Each row is a point on a tangle of strands that fork and nearly touch. The rows are in no order.
(in the rows, 128 means zero)
Two points are linked if the straight distance between their rows is under 60.4. Some points are linked to none.
(470): [138,114,90,119,138,104,156,158,115,147,105,123,78]
(635): [136,117,81,161,96,120,140,124,114,97,165,101,89]
(332): [151,161,162,98,131,116,146,129,172,109,156,98,102]
(46): [111,175,120,122,95,132,90,122,142,58,152,141,167]
(144): [158,115,136,149,108,121,171,108,124,123,152,228,120]
(169): [93,142,84,124,134,111,98,177,101,101,88,113,143]
(634): [155,155,118,129,92,106,164,117,154,95,150,181,93]
(287): [133,91,138,145,138,161,86,155,116,155,75,137,155]
(722): [164,123,172,110,132,124,82,151,121,139,67,127,155]
(261): [120,176,135,105,127,116,178,111,170,131,141,139,97]
(115): [165,99,144,165,97,139,150,103,139,117,158,198,104]
(135): [146,94,134,180,103,163,135,98,146,132,161,145,99]
(104): [153,162,154,100,133,119,124,139,162,106,157,76,120]
(474): [129,127,84,129,135,107,141,172,123,119,108,103,87]
(614): [115,170,134,93,147,107,96,140,129,92,154,71,162]
(471): [173,110,149,125,118,120,110,149,125,151,56,144,108]
(584): [110,154,105,121,126,148,95,148,148,109,132,100,151]
(519): [129,142,135,166,96,106,172,80,112,150,156,209,160]
(521): [141,130,128,111,145,136,107,173,141,134,99,102,130]
(30): [85,158,98,96,144,120,97,163,113,94,98,110,160]
(479): [132,81,119,166,135,168,126,135,132,159,127,112,111]
(185): [126,116,85,154,114,158,103,136,128,131,147,106,126]
(537): [117,122,81,132,121,95,180,119,105,113,155,106,70]
(707): [104,180,122,113,112,130,92,123,144,68,153,115,168]
(437): [135,172,153,96,132,115,167,120,176,125,146,121,96]
(518): [121,135,85,131,133,115,115,180,123,111,101,99,116]
(189): [121,90,139,173,129,169,141,112,157,146,138,128,97]
(686): [166,116,198,108,138,109,78,139,113,139,79,117,170]
(367): [114,96,183,142,163,163,98,146,140,135,95,103,173]
(409): [126,99,167,139,153,163,93,151,134,147,80,119,166]
(692): [106,131,172,111,162,159,86,125,135,135,134,97,184]
(629): [124,113,81,121,132,99,177,136,100,136,131,113,75]
(676): [112,162,102,138,108,105,179,87,138,145,156,164,111]
(263): [77,162,112,79,149,121,101,146,115,91,112,111,164]
(45): [104,129,165,71,171,136,84,122,102,132,108,129,184]
(658): [127,96,108,160,134,169,106,144,129,153,123,114,125]
(600): [154,118,118,107,136,104,152,153,124,157,77,150,84]
(24): [112,64,154,158,159,148,165,121,132,166,86,148,101]
(571): [156,111,137,116,135,121,138,155,130,162,72,145,96]
(597): [121,110,112,134,112,125,182,73,103,148,178,136,102]
(691): [167,125,159,119,114,117,92,151,126,142,60,134,135]
(50): [143,122,134,155,99,113,174,82,113,136,160,212,130]
(334): [102,179,134,93,137,115,92,113,132,79,164,98,174]
(632): [117,101,120,142,142,142,172,108,133,171,134,138,88]
(327): [112,103,192,128,172,148,88,130,130,135,123,91,188]
(95): [119,163,101,145,96,92,177,79,115,143,168,172,135]
(280): [126,145,111,140,88,93,181,68,90,139,180,164,143]
(514): [132,125,75,162,94,138,109,127,118,101,161,107,118]
(392): [149,124,135,112,144,133,126,170,143,146,89,115,108]
(96): [142,163,147,95,145,109,111,154,147,107,146,68,135]
(400): [121,110,186,92,178,116,79,118,95,144,118,118,193]
(345): [102,157,85,142,92,139,92,119,128,71,149,144,154]
(318): [155,101,148,175,95,153,141,98,153,121,152,179,103]
(455): [97,141,155,88,161,147,87,120,125,130,136,105,185]
(308): [114,82,137,151,152,146,166,121,132,174,114,145,95]
(191): [139,112,192,102,163,112,77,135,101,143,108,111,186]
(681): [130,119,88,139,104,97,171,114,99,99,167,102,74]
(22): [152,87,124,145,126,146,93,155,106,158,73,138,135]
(715): [116,164,113,121,119,116,178,108,158,141,143,149,92]
(701): [117,104,115,144,126,137,179,89,117,164,159,137,92]
(323): [127,145,118,113,139,145,99,165,144,125,115,95,144]
(35): [127,121,116,128,100,110,185,63,93,135,180,145,113]
(341): [96,154,87,132,113,151,96,135,138,100,136,116,150]

A fork is a point with three links. Follow the links from the first point to the second and name the forks in between, in order.
(169); (629) | (470)
(691); (521) | (571)
(521); (518) | (571), (470)

A fork is a point with three links, a tip a point with one. Leave the first point through the second and follow the links. Name the first fork or tip that comes.
(263); (30) | (470)
(518); (169) | (263)
(95); (280) | (24)
(367); (409) | (22)
(341); (584) | (571)
(135); (318) | (519)

Name the points in between on the shortest way along the links from the first point to the second, in order.
(584); (470) | (323), (521), (392), (571), (600)
(334); (332) | (614), (96), (104)
(470); (191) | (600), (571), (471), (691), (722), (686)
(263); (470) | (30), (169), (518), (474)
(514); (189) | (185), (658), (479)
(185); (470) | (514), (635), (681), (537), (629)
